A landscape with many valleys, sampled at points; each row gives a point and its height.
From any point a ball rolls to the lowest of the 5 points nearest to it. It stops when none of these is lower. Distance is the straight distance between rows; heights are no part of it.
K_172 h=23.9: [ 95 142  95 183  31 158 152 118 164  84 145 164  90  80  79 141 168 103
 164 100 126 157 122 146 151 142 164  90 132 150  95 157 142 124 136 178
 156 215 215 207 195 171 177 129 146 117 140  76  95 143 122 183 149 121
 155 129 161 167 159  98 178 140  84]
K_973 h=17.6: [ 94 122  92 162  49 170 163 128 190  85 160 154  96  81  90 131 166  84
 182 120 127 164 125 109 117 141 149  82 141 160 107 142 171 147 166 163
 124 213 179 157 198 157 186 134 170 136 129  81  74 125 105 168 135 150
 105 121 153 169 153 108 142 141  88]
K_173 h=47.4: [116 121 106 135 124 150 117 123 149 107 161 145 130 147 121 123 129 122
 130 132 152 128 113 133  96 148 152 105 116 155 101 140 140 155 164 130
  99 154 142 105 171 133 140 103 111 145 134 125 107 136 123 132 146 128
 111 120 127 132 138 119 136 121 157]
K_643 h=20.7: [150 108 117 159  99 123 149 120 147 121 117 139 109 119 136 133 164 124
 144  93 133 127 134 143 152 138 117 129 111 136 119 135 122 132 122 158
 132 114 139 167 130 151 121 124 104 112 108 126 110 117 163 151 139 117
 168 127 120 115 143 101 158 118 110]
K_36 h=14.8: [115 134 163  58 192  65  94 142  64 184 106 111 139 172 164 112 106 146
  91 162 116  99 108 119 153  91 109 175 133 118 145 135  84 117  96  95
 130  49  33  33  57 112  79 115 111 135 144 149 188 149 124  90 110 129
 142 133 110  82  93 156  84 136 165]
K_476 h=20.2: [131 122 127 140 129 122 114 115 142 123 145 128 137 149 144 118 107 101
 134 133 150 131 108 137 107 154 137 127 109 138 103 133 127 150 131 100
  95 138 135 114 139 123 128 108 107 141 128 142 110 127 109 115 136 128
 126 136 121 127 144 124 148 130 153]
K_200 h=18.3: [114 138 155  64 173  68  94 141  60 162 100 101 139 167 162 112 100 149
  90 158 106 101 108 120 163 110 104 177 132 116 151 135  87 111 102 122
 134  38  43  47  58 122  75 121 121 140 129 143 194 135 128 100 122 132
 149 138 117  78 105 149  84 128 164]
K_32 h=7.1: [117 142  94 146 121 187 116 124 163 130 195 118 128 144 109 132 138 139
 133 139 137 138 113 105  78 140 150  82 100 178 125 110 140 169 187  99
 113 191 129 110 181 122 169 146 129 165 118  87 113 144 114 112 102 141
  71  92 134 134 145 150 141 151 138]
K_675 h=22.1: [125 137 133 130 146 132 117 115 141 144 166 123 140 152 124 127 112 107
 117 145 151 121 114 116  97 151 147 130 109 153  94 132 133 152 148  71
 104 154 127 112 159 113 132  92 109 143 134 140 123 124 101 117 123 140
  96 133 123 133 149 139 136 136 149]
K_748 h=18.4: [164 150 165 102 179 134 111 159 132 164 129 105 157 160 153 119  84 130
 111 158 116 110 110  81 102 115 129 133 116 102 123  96 138 124 127  79
 102 103  89 101 117  93 118 115 102 139 151 146 132 101 126  72 119 110
  85 149 130 129 105 158  83 134 161]
K_343 h=28.7: [117 119  93 167  62 200 207  83 200  84 189 154 107  90 101 115 173  86
 194 134 150 155 136 109 105 153 145  73 132 159 103 112 181 188 189 127
 102 238 154 181 231 151 185 145 182 165 113  53  33 134 100 163 106 153
 105 123 149 181 153 135 185 158 100]
K_164 h=27.6: [115 139 119 131 152 157 118 128 142 155 183 109 129 149  99 133 131 140
 122 157 147 114 118  96  78 130 158 117 107 185 111 125 157 162 185  54
 116 172 129 104 176 119 147 117 119 143 129 111 121 129 103 119 101 138
  64 109 129 122 150 151 135 156 141]
K_896 h=16.7: [126 135 131  77 161  95 109 140  86 170 106 103 146 132 151 107  97 139
 100 145 120 117 140 116 136 110 108 158 146  83 170 115 100 110 123 133
 124  62  95  71  68 116  89 150 125 149 129 148 174 131 125 107 117 127
 136 145 115  99  99 154  90 121 150]
K_849 h=7.7: [143 139 160  78 234  89  90 155  94 192 143 112 148 175 177 118  81 148
  89 157 137  96 129 104 106  81 126 150 130 110 153  95 108 130 119  57
 113  75  63  44  77  83 116 147  98 118 161 154 152 146 132  54 100  94
  99 109 115 126  87 169  70 154 164]
K_302 h=19.0: [123 120 118 147  99 143 137 120 159 112 146 151 104 126 124 124 163 119
 135 114 151 122 137 125 117 143 147 104 115 151 105 153 134 134 165 160
 109 139 151 135 159 150 139 107 106 137 138 125  93 137 138 151 149 125
 134 129 124 128 141  94 134 114 143]
K_572 h=11.0: [133 142 149  83 173 109 107 147 105 185 125 100 153 148 163 112  85 136
 103 145 111 115 125 101 127  96 117 150 130  84 153 102  93 121 119 108
 116  61  87  68  89 114 100 141 110 149 139 147 161 140 127  66 102 115
 127 134 117 106  87 158  85 131 154]
K_296 h=19.8: [113 144  99 144 130 175 114 125 158 133 192 111 128 148 104 133 131 143
 131 142 137 131 115 105  78 135 154  95 104 181 120 113 141 169 186  88
 116 182 135 106 180 127 161 139 127 158 117  96 115 143 106 111 100 138
  70  92 132 127 150 149 142 148 137]
K_371 h=23.7: [136 131 127 159  70 143 150 118 154 100 138 137 107 114 112 123 176 115
 141 107 135 127 135 144 153 145 157 109 128 149 132 145 146 120 146 174
 121 125 155 174 152 158 142 114 110 118 122 130 102 110 147 160 160 125
 153 123 127 125 141  89 152 111 106]
K_94 h=22.8: [ 98 117  86 172  54 176 180 114 197  83 157 152 100  87  87 124 172  84
 194 125 140 162 126 111 112 139 138  84 139 158 106 123 177 161 177 154
 120 234 174 166 211 164 185 143 183 141 119  73  43 132 101 164 116 150
 100 120 153 175 163 122 159 145  94]
K_761 h=23.6: [148 139 131 110 179 151 123 126 144 177 179 106 146 157 124 126 125 129
 109 174 158 115 108  87  82 131 140 122 107 152 107 131 154 161 163  41
 113 156 118 114 148 102 136 106 128 141 142 129 139 104 109 121 125 136
  69 140 131 130 139 148 121 148 152]
K_956 h=33.1: [129  87 123 112 146 107 132 140 101 105  82 134 127 107 128 155 122 146
 139 116 112 133 133 156 152 123  91 167 159 103 137 145 131 130  89 149
 152 111 132 135 104 131 106 132 130 107 114 123 162 120 155 149 129 120
 177 127 132 116 116 114 145 137 107]
K_824 h=25.6: [143 130 145 118 150 109 124 147 118 156 106 118 139 123 141 118  97 104
 124 131 125 127 138 108 106 130 122 141 134 105 124 106 136 115 119  94
  99 109 120  97 112  90 108 118 100 131 141 150 128 113 113 110 110 121
 109 164 110 124 119 154 102 130 148]
K_601 h=10.3: [151 111 100 167  80 132 167 105 128 104 102 145 135 101  94 147 158 145
 137  77 113 154 137 198 174 122 121 129 145 123 138 117 120 125  87 181
 159 129 150 184 125 146 142 125 156  85  76 133 137 118 166 162 156 140
 169 114 111 133 144 112 160  79  80]
K_334 h=8.4: [150 145 167  88 215 108  99 152 114 196 139 110 145 174 178 128  75 144
  94 151 126 102 131  87 102  95 122 142 113 106 134  98 100 127 118  66
 113  85  67  74  92  86 121 140  94 128 159 142 148 145 132  54 100  96
 101 118 124 136  96 163  74 148 161]
K_293 h=6.5: [143 104 103 162  98 124 156 112 123  99  95 130 135 102  97 145 148 149
 145  85 107 132 135 180 169 113 109 155 153 124 135 116 115 125  89 180
 163 111 149 176 128 164 128 123 137  91  75 137 141 114 171 146 138 132
 167 118 120 117 145 113 152  96  94]
K_370 h=20.9: [138 106 115 142 110 131 137 123 152 117 130 148 107 129 143 123 152 114
 141 110 150 127 127 138 126 148 131 114 107 141 107 144 129 144 142 149
 109 128 136 136 141 138 125 110 102 128 130 122 101 128 147 148 150 119
 153 137 120 128 138 102 149 119 142]
K_186 h=11.5: [166 161 172  78 252  97  76 146 107 167 173  77 134 181 187 115  57 140
  87 184 143  97  94  54  65 130 135 151  97 149 156  97 125 148 133  23
 104  85  51  73  69  64 138 166  81 110 142 138 143 116 129  72 113 115
  59 109 144 131  97 171  58 175 183]
K_723 h=26.9: [ 92 138  90 173  39 156 156 124 173  90 149 161  83  79  79 137 166  89
 169 107 130 159 129 131 138 140 158  93 133 152  96 155 153 129 147 172
 144 218 205 184 193 168 182 133 150 120 139  75  88 140 117 186 146 130
 134 130 161 173 164  99 163 141  84]
K_867 h=16.5: [105 133 102 157  54 160 149 118 186 101 174 142  92  88 102 129 161  88
 157 114 138 164 131 116 128 149 162  82 137 149 117 158 149 139 152 169
 132 182 190 164 176 160 183 139 157 134 130 102 104 129 114 165 153 139
 120 126 145 158 145  87 145 127  88]
K_981 h=32.9: [105 112 172 105 161  77  84 112  57 112  68 123 141 138 140 145 122 169
  96 128 117  96 135 162 174 127  86 166 159 116 157 141 110  67  77 171
 164  68  90 118  67 122  81 134 159 110 140 158 193 121 137 123 141 150
 143 145 129 109 131 120 107 117 126]
K_999 h=40.3: [129  99 146 109 135  92 115 133  90 123  91 117 136 107 144 140 104 126
 133 125 109 134 136 147 134 133  99 162 144 101 140 139 128 121  93 134
 122 107 134 127  95 116 111 146 113 130 123 136 164 122 123 128 119 131
 167 134 132 103 111 130 128 152 113]
K_408 h=33.0: [ 96 132  91 182  35 183 180 113 136  40  94 185 127  83  78 143 169 139
 156  79 125 167 130 198 173 124 149  93 126 125 129 137 120 114 118 189
 188 157 196 240 172 168 130 102 183 102  93 123  80 124 125 180 159 134
 202 115 118 154 134 103 210  72  76]
K_842 h=37.0: [100 126 104 178  37 170 181 115 126  44  81 189 128  82  79 153 166 141
 149  76 110 162 131 205 175 124 150 101 123 123 124 137 123 111 112 185
 183 155 183 234 166 166 130 102 177 101  92 126  83 123 121 175 164 141
 198 108 113 146 134 105 198  72  71]
K_367 h=14.5: [110 133 116 158  70 176 147 111 192 104 178 140 107  95 109 132 165 100
 158 117 127 156 130  99 104 147 144  77 125 160 105 153 140 141 164 163
 124 182 172 151 183 151 180 133 152 157 127 103 100 133 106 142 132 157
 104 120 144 142 138  98 125 131 100]
K_187 h=17.3: [138 118 114 165  58 135 178 107 124  99  85 170 122  97  91 159 168 137
 131  71 113 158 144 207 175 129 139 112 129 130 128 130 125 111  98 176
 160 152 156 204 142 139 142 110 159  88  90 124 114 127 147 182 166 148
 181 111 106 149 143 110 173  77  68]
K_671 h=9.6: [106 128 118 159  64 188 162 115 191  88 171 144 115  88 100 132 171  95
 175 127 120 158 124  98 100 143 143  74 131 170 107 137 167 147 170 155
 117 205 161 148 199 149 187 133 165 158 124  85  76 125  96 146 115 164
  93 113 150 151 136 117 127 145  95]
K_466 h=8.5: [131 142 162  79 210  93  98 150  97 196 130 113 149 168 169 120  87 147
  94 153 126  98 133 104 119  81 125 156 127 100 148 105  94 121 120  77
 119  69  71  53  83 100 107 136  97 132 155 150 153 156 129  53  91 103
 116 117 114 116  87 162  74 142 163]
K_733 h=61.1: [135 138 112 163  60 147 156 122 143  99 129 145 108 107  96 126 177 119
 142 101 137 138 138 167 165 146 167 102 137 136 144 140 157 110 136 174
 135 147 165 188 151 149 145 123 136  99 118 131 102 115 147 181 169 125
 153 118 119 142 142  93 171 103  87]
K_450 h=8.0: [146 107 101 163  92 125 160 107 120  93  92 134 142  99  85 148 147 155
 143  84 106 144 139 194 173 109 114 147 161 123 136 113 114 126  83 188
 168 117 153 174 123 161 135 118 150  87  72 135 145 120 171 153 147 139
 166 117 118 125 147 116 149  80  91]
K_78 h=32.6: [114 126 147  87 165  73  91 125  54 139  74 117 134 137 141 126 119 162
  89 136 122  99 142 140 158 126  90 168 157 110 165 134 110  79 104 163
 149  65  83  92  55 118  76 139 144 124 133 148 192 129 136 137 133 145
 139 146 128 101 127 137  94 119 140]
K_516 h=12.3: [148 140 154  91 166 120 116 154 117 180 127 103 155 141 161 118  81 121
 107 140 109 127 123  95 117 109 121 138 125  86 141  97 109 127 116 100
 108  74  92  84 101  98 110 135 104 150 142 141 158 122 126  74 113 114
 120 149 117 121  94 159  84 130 151]
K_712 h=9.1: [149 145 167  93 190 115 107 152 118 192 136 104 151 164 174 125  78 138
 101 145 114 108 127  91 112  96 123 144 114  95 137 101  97 123 117  81
 114  77  74  79  97  99 113 137  96 142 153 141 151 140 131  54 100 107
 113 130 123 124  92 159  74 141 154]
K_902 h=29.2: [114 129 109 155  93 189 140 113 186 119 177 147 114 110 114 136 169 120
 143 116 134 148 138  98  81 140 132  70 109 167  99 139 134 145 176 147
 124 194 151 136 186 135 175 135 142 167 135  93 101 149 111 140 114 157
  88 112 136 142 136 121 120 133 120]
K_443 h=32.2: [169 155 158 107 190 141 105 147 143 163 139  99 160 176 149 116  92 147
 111 179 125  98 108  74  88 115 128 133 102 115 118 106 145 127 140  60
 104 125  94 114 118 105 123 119 112 139 151 150 122 101 121  80 118 114
  63 138 144 128 114 153  89 141 170]
K_37 h=32.0: [113 116 156 103 159  87  94 113  76 120  83 115 138 125 141 140 113 162
 112 131 121 113 142 155 160 130  89 172 162  96 162 145 111  86  86 155
 157  88 118 126  66 128  93 153 151 127 127 155 183 132 120 125 126 148
 153 137 134 100 122 121 120 130 116]
K_265 h=89.6: [170 158 161  91 208 130  93 139 131 175 144  94 141 191 157 117  93 160
  98 193 128  88 113  62  65 111 126 138  83 132 122 118 145 129 153  45
  99 137  82 106 101  99 128 135  99 125 153 141 117 122 131  96 111 114
  49 115 159 141 118 160  81 163 185]
K_539 h=25.1: [161 148 146 115 176 138 116 144 142 159 136 108 157 155 141 110  96 127
 116 163 143 114 110  86  99 122 128 131 117 110 117 101 149 130 135  69
 104 124 108 107 119  98 117 109 121 137 147 155 122  99 117  92 120 116
  73 156 124 127 121 151 102 125 164]
K_990 h=16.1: [112 133 118 156  78 185 151 110 191 107 177 145 112  97 109 137 170 105
 154 117 122 152 132  96  91 144 138  71 118 171  97 145 141 143 170 154
 123 192 157 146 191 143 183 132 149 166 130  93  93 135 102 140 118 166
  95 114 141 145 137 113 119 135 105]
K_782 h=16.6: [132  87 116 122 143 109 142 140 104 104  80 135 123 105 118 156 129 148
 140 110 111 129 141 154 158 117  92 170 156 110 131 139 130 131  92 155
 160 111 134 143 115 140 104 124 126 101 111 122 155 122 163 156 124 117
 175 124 129 115 121 114 148 129 105]
K_554 h=32.7: [119 132 142  74 168  66  90 137  50 143  92 100 135 166 162 116 101 151
  84 148 112 104 109 126 170 129  92 169 139 119 156 131  92 103  95 142
 143  34  44  58  50 118  69 129 140 129 124 143 208 120 139 114 141 134
 146 144 123  87 121 137  92 118 161]
K_96 h=17.4: [118 138 121 160  71 158 140 111 174 100 164 136 100 105 108 117 170 113
 149 117 143 136 141 127 132 145 162  97 128 148 126 154 139 124 161 174
 124 145 181 161 161 168 159 124 132 134 129 132  95 127 127 150 152 132
 127 123 135 129 141  79 141 110 109]
K_202 h=9.4: [138  90 112 141 130 112 149 135 117 109  82 135 122 106 112 147 142 146
 145 100 112 124 145 156 158 114  95 169 148 117 126 128 125 130  99 158
 159 110 140 153 121 152 105 124 122  98 102 123 137 121 170 154 122 115
 169 122 126 112 131 112 148 122 105]
K_34 h=4.6: [136 137 137  79 162 106 114 144  97 178 116 100 149 133 158 110  90 126
 104 141 115 125 132 106 125 108 112 148 139  79 161 106 100 120 118 123
 118  64  98  75  80 109  97 147 119 150 131 146 170 131 126  92 112 121
 131 148 113 106  95 156  89 124 148]
K_87 h=22.5: [141 138 143 135 157 115 122 130 139 154 127 117 140 140 137 112 105 104
 124 137 150 123 127 109 105 137 130 140 121 121 111 109 136 127 126  71
 100 132 126 106 121 102 113 109 111 132 137 159 110 117 105 109 112 125
  94 161 114 130 138 145 121 125 153]
K_535 h=24.8: [104 147 101 189  41 178 168 110 143  62 117 171 117  91  80 135 170 131
 152  89 126 157 131 190 172 137 159  88 123 129 122 145 122 112 117 180
 180 176 206 241 174 166 142 121 164 109 116 118  86 139 124 177 153 122
 190 113 127 155 137  94 212  97  84]
K_92 h=15.9: [123  99 120 137 128 112 154 120 107  92  84 132 134  98  92 166 134 152
 138  97 101 123 135 172 168 107  98 175 171 118 126 132 103 123  79 178
 182 103 134 167 122 163 109 103 129  93  96 124 165 124 168 151 129 132
 173 128 130 127 144 117 143 111 102]
K_440 h=11.1: [131 133 160  62 230  77  92 155  76 194 134 118 154 170 168 116  96 144
  87 161 135  95 126 119 119  76 127 160 140 116 159 108 107 131 117  65
 113  64  55  29  71  93 103 131  98 119 161 161 166 147 127  58 103 103
 111 113 111 112  82 173  68 155 164]
K_525 h=45.8: [166 156 164  77 236 109  84 153 117 172 157  94 133 189 176 117  67 145
  91 181 132 100 106  61  67 121 131 142  95 139 140 105 138 138 135  38
  98 106  54  79  82  67 140 147  88 111 148 131 134 124 138  89 116 108
  60 110 149 151 104 170  68 169 181]
K_188 h=25.5: [153 137 146 113 163 124 124 153 127 160 116 114 150 135 143 114  95 111
 120 140 131 122 125  95 105 122 127 136 129 102 125  99 142 123 122  86
 101 108 111  95 115  91 110 113 108 135 144 150 128 104 116  99 118 113
  95 164 115 126 112 155  94 125 157]
K_234 h=20.8: [144  99 111 150 115 122 143 126 147 121 116 146 107 125 145 129 153 119
 143 105 144 130 131 140 137 142 115 124 107 131 112 136 126 141 126 143
 118 122 138 144 127 140 117 125 106 119 119 124 103 126 153 147 138 110
 163 135 119 119 139 104 160 122 131]
K_61 h=34.5: [117 136 135  72 165  82  98 141  63 154  93 103 142 145 146 108 103 149
  95 148 119 107 130 123 151 115 106 164 149  98 169 122 105 101 120 146
 131  50  77  65  61 120  77 140 132 140 127 145 185 129 133 117 124 133
 140 142 121  91 109 148  92 117 156]
K_648 h=12.7: [139  87 112 132 135 107 133 145 114 109  83 133 122 116 132 137 129 136
 149 117 120 133 136 150 145 126  98 155 139 111 131 131 142 137 103 143
 132 116 144 133 113 135 107 135 120 104 112 126 125 117 155 147 125 105
 168 122 125 105 120 116 146 134 117]
K_871 h=31.1: [101 137 105 183  39 172 175 113 133  52  96 180 127  90  78 145 171 138
 146  83 116 157 134 196 176 129 157  96 124 128 126 140 124 104 116 182
 180 165 193 238 172 165 132 110 170 102 102 127  83 134 123 177 156 133
 194 107 118 150 135 101 204  81  74]
K_269 h=28.1: [169 147 145 102 187 151 110 127 146 177 166  91 159 174 145 114 108 146
 112 192 144 103 100  74  79 121 129 121  94 128 115 122 147 148 152  43
 109 143 105 125 125 110 129 127 128 144 145 143 133 101 114  96 126 126
  56 137 145 125 124 148 106 149 167]
K_143 h=32.8: [112 126 106 151 106 166 131 115 174 113 167 147 109 122 115 123 158 127
 135 118 152 131 144 113  94 135 143  88 118 157 101 148 128 138 176 155
 118 167 163 128 175 148 158 122 130 156 137 120  95 149 123 141 133 138
 104 119 128 131 140 103 122 112 142]
K_473 h=9.3: [159 150 163  86 238 103  86 155 111 186 154 102 135 183 186 124  67 145
  87 162 141 102 119  80  89 106 128 140 110 123 145  94 121 135 119  47
 110  91  59  70  79  66 134 153  92 113 154 136 146 136 137  63 108 100
  80 110 133 147  99 168  68 158 169]
K_503 h=20.0: [143 127 145  99 152 107 124 148 108 171 108 112 141 117 152 118  92 105
 115 127 118 131 136 107 111 123 117 140 136  89 137 106 120 119 116 110
 107  90 111  93  96  89 106 133 105 142 136 141 158 119 119 110 114 123
 124 165 112 121 106 157  95 131 145]
K_656 h=24.4: [114 137 121 134 138 149 113 122 143 129 176 123 139 155 109 129 117 124
 120 147 145 120 111 119  88 141 155 121 111 168 101 132 139 159 169  82
 103 164 133 103 181 124 142 101 112 147 131 128 118 132 105 118 123 140
  89 111 130 127 151 140 134 139 148]
K_350 h=57.5: [114  90 129 107 159 108 130 128  98 105  83 131 131 109 124 163 120 153
 133 115 117 127 132 166 170 119  87 172 173  95 142 150 112 122  70 159
 182 103 124 144  98 140  97 127 153 106 116 127 181 131 153 150 132 130
 174 136 128 130 124 104 151 123 103]
K_333 h=21.1: [100 149 100 182  39 161 153 114 160  88 146 163  93  83  83 139 168 105
 156 100 131 156 129 155 157 146 166  90 128 142 104 160 133 122 129 176
 161 205 214 211 186 167 174 132 145 114 139  89 100 148 122 185 151 118
 160 127 153 169 155  91 189 135  82]
K_760 h=27.7: [131 109 114 135 122 133 122 123 147 111 146 145 125 143 145 120 124 109
 134 123 152 133 111 141 113 154 138 114 109 139 103 139 130 157 140 126
  95 137 136 117 148 129 131 108 105 136 131 131 107 130 125 132 149 121
 136 136 122 130 138 113 150 123 155]
K_637 h=30.9: [121 119 151 101 152  84 102 116  79 140  89 110 138 116 142 133 111 143
 111 129 121 119 151 144 141 131  90 169 154  93 159 140 106  98  95 144
 141  94 118 121  66 121  99 156 133 136 126 150 179 136 120 128 115 148
 152 141 132  99 117 132 118 138 118]
K_375 h=20.1: [134 116 123 150  95 136 144 117 153 113 135 149 105 122 130 128 169 117
 139 107 142 121 132 133 133 145 140 112 111 149 110 151 132 132 152 163
 115 126 144 155 149 152 129 105  96 129 129 123  96 126 147 154 154 121
 153 132 122 125 141  93 145 114 130]
K_677 h=21.7: [106 151 103 185  42 164 155 109 149  85 131 165 103  93  83 137 171 120
 148  97 131 154 138 175 169 143 167  93 126 133 121 155 126 112 121 172
 170 190 208 226 174 163 152 126 152 111 132 112  93 150 125 183 153 118
 174 117 136 159 148  91 204 114  84]
K_74 h=58.2: [109 134  95 143 127 172 112 124 155 118 186 127 135 151 106 127 129 136
 130 138 144 134 115 116  78 137 151  97 110 171 115 124 140 165 181 110
 108 179 143 101 183 130 157 127 129 156 124 111 112 140 112 116 117 135
  79  98 129 130 146 138 135 132 146]
K_277 h=17.9: [111 142 101 166  53 154 146 114 173 103 157 142  88  94  98 127 166 101
 152 108 146 156 142 141 150 151 169  90 138 136 129 156 146 124 144 170
 141 177 198 180 161 158 169 139 153 118 135 113 103 135 126 176 163 122
 135 125 138 158 148  78 169 115  89]
K_576 h=28.4: [122 126 140  90 158  81 103 123  72 156  90 107 136 124 141 119 110 145
 102 134 127 112 155 131 139 123  95 166 153  92 163 128 105  92 111 148
 135  80 106  97  61 117  88 156 134 138 129 149 179 137 122 130 118 142
 140 147 126 100 117 143 103 126 136]
K_877 h=39.4: [120 102 145 103 155  96 109 122  89 113  92 117 138 115 141 147 107 149
 128 128 116 128 135 160 157 135  89 167 159  95 153 149 114 112  80 150
 154 102 125 135  80 127 105 151 144 124 122 141 182 128 130 131 128 140
 167 133 135 106 112 116 137 140 107]
K_80 h=5.3: [136 107 121 144 125 111 118 127 138 112 120 130 130 138 152 115 115 110
 146 125 142 134 120 144 122 148 124 130 112 123 116 128 131 144 117 114
  94 126 142 118 123 125 119 129 108 130 121 146 102 125 123 118 128 113
 143 138 116 116 132 120 151 130 147]
K_133 h=26.6: [122 115 110 134 117 144 129 123 152 109 149 152 116 137 128 121 142 118
 134 120 154 127 124 133 110 146 145 104 112 148 102 150 137 151 160 144
  99 146 142 118 162 137 137 104 107 141 138 122  99 135 132 144 153 124
 129 130 124 134 137 106 137 115 153]
K_997 h=19.2: [109 121  96 169  62 190 181 105 200  79 172 147 115  88  97 120 172  91
 193 134 135 158 130 104 105 144 137  75 137 161 112 118 182 167 181 138
 112 229 162 161 210 153 183 142 186 157 117  76  38 126  94 153 103 157
  92 116 150 168 146 124 157 149  96]
K_413 h=44.2: [125 112 141  96 172  58  76 134  43 131  82  96 131 174 166 119  97 156
  74 136 113 106 122 140 182 136  71 165 135 124 152 128  80  96  71 143
 166  25  51  65  41 110  60 137 164 102 127 156 218 115 159 107 148 122
 143 148 117  99 138 129  93 108 164]
K_243 h=46.2: [122 110 156 101 181  44  73 148  38 121  77  74 126 183 163 117  86 156
  77 148  99 107 125 139 185 126  70 183 134 132 143 132  73  96  62 112
 174  14  57  50  38 113  50 130 157  94 129 172 211 113 156  86 131 112
 143 140 109  76 134 125  85 111 172]
K_315 h=15.8: [124 135 121 165  75 199 167 106 191  88 172 145 124  96 103 127 186 112
 176 133 122 147 137  94  90 142 138  67 122 172 109 117 171 146 180 134
 111 225 146 153 202 134 179 134 159 174 128  74  57 130  95 143  89 162
  80 110 147 146 134 139 133 155 104]
K_33 h=50.8: [148 124 109 164  64 138 167 115 131 103 111 150 120 106 101 142 174 124
 135  85 122 146 135 186 174 137 146 112 136 134 142 127 143 118 111 178
 142 138 148 194 140 137 146 119 139  90  99 126 121 113 158 177 169 135
 169 115 110 140 144 107 171  92  78]
K_311 h=27.8: [126 126 138  89 156  88 111 128  86 168  99 107 136 115 150 118 107 130
 104 128 124 123 153 124 130 123 101 157 147  88 160 124 105 102 112 136
 128  84 112  98  69 109  94 156 123 142 128 147 176 136 119 124 113 136
 140 151 122 105 111 148 103 132 135]
K_762 h=19.3: [111 147 100 174  48 154 151 116 163 100 146 152  89  94  92 131 168 103
 147 105 144 154 145 153 157 149 170  91 134 133 126 157 141 117 135 169
 151 188 202 197 165 158 164 139 150 110 137 107  99 145 125 186 157 117
 146 124 139 165 152  84 182 118  85]
K_658 h=32.3: [132 114 151 110 136  90 118 134  92 144  94 115 134 106 146 132 105 114
 122 125 112 131 145 131 120 133 106 158 137 101 135 128 122 114 104 121
 111 104 127 114  94 103 106 140  99 136 130 141 156 123 114 124 111 132
 148 148 121 106 112 144 114 150 124]
K_537 h=55.6: [167 158 170  88 218 119  94 155 121 177 140 105 136 187 169 127  78 150
  95 171 123  95 117  64  79 111 128 141  92 127 125 106 133 124 131  51
 100 114  61  94  96  77 130 130  88 122 160 133 132 126 137  82 112 107
  69 114 146 151 108 162  71 159 176]
K_238 h=22.2: [138 138 137 133 161 129 120 118 147 158 155 120 140 152 134 119 109 107
 115 143 159 121 117 107  97 146 134 133 111 137 100 122 134 144 137  61
 108 147 124 110 139 107 124  99 118 140 137 148 119 119 100 116 122 136
  91 151 122 133 150 141 131 132 151]
K_407 h=9.5: [120 140 113 172  54 148 170 117 131  92 101 167 113 100  83 139 178 128
 136  88 126 144 146 193 174 138 162 103 131 134 139 138 143 100 122 171
 156 167 175 212 157 144 141 118 150  90 117 126  93 135 137 188 160 127
 168 109 112 151 144 102 187  92  77]
K_831 h=10.9: [116 139 161  68 190  84 101 147  77 184 114 109 151 164 160 113  98 147
  94 156 111  98 124 112 143  83 120 170 133 105 152 121  92 115 119  98
 121  56  58  44  72 118  86 124 105 142 146 151 164 152 127  75  99 119
 136 124 113  94  87 160  77 137 163]
K_795 h=11.6: [160 151 174  97 186 126 107 156 124 178 133 107 154 165 167 126  77 135
 105 151 112 109 114  83 104 108 123 135 111 100 125  98 115 124 118  79
 107  92  78  94 111  92 119 124  94 141 155 136 143 119 129  61 110 108
  98 136 131 132 100 161  75 140 159]
K_893 h=19.4: [155 116 111 167  79 134 157 111 138 110 117 136 124 110 113 137 166 129
 140  86 118 141 129 172 169 136 125 126 129 134 138 123 126 128 108 172
 143 115 140 190 133 152 134 126 126  97  85 130 126 105 167 156 153 132
 171 119 117 123 146 105 164 102  86]
K_570 h=31.2: [135 116 147 128 132  95 119 137 110 133  96 120 134 118 143 121 104 106
 136 126 119 128 138 131 113 138 118 149 130 112 124 118 135 119 109 105
  97 115 137 113 111 108 111 128  98 127 128 152 121 120 111 116 108 121
 134 146 116 108 122 142 120 142 135]
K_741 h=8.9: [ 86 124  82 183  37 156 164 121 187  83 144 161  90  77  76 134 172  92
 186 110 132 156 119 129 125 133 146  95 132 159  94 141 162 138 162 173
 134 232 202 182 206 176 186 136 162 126 130  70  62 140 113 176 130 137
 121 126 164 173 173 113 162 146  90]
K_829 h=32.1: [135  97 128 132 128  99 119 141 113 111  93 125 132 122 144 125 111 119
 148 123 120 136 129 151 129 135 111 150 130 113 127 124 140 131 108 122
 103 118 144 117 110 122 113 136 107 121 120 145 116 118 128 124 119 112
 154 132 121 102 118 126 139 143 130]
K_417 h=16.4: [116 139 145  67 170  88 102 143  76 168 106 100 152 152 155 105  99 148
  98 154 111 104 122 116 147  98 114 166 137  96 163 120  94 112 123 124
 124  48  74  54  69 125  84 133 119 147 134 151 175 138 127  90 111 126
 139 132 118  85  93 153  84 126 158]

Where does a ball stop that starts at each point below?
K_265 -> K_849
K_269 -> K_849
K_371 -> K_671
K_762 -> K_671
K_333 -> K_671
K_413 -> K_849
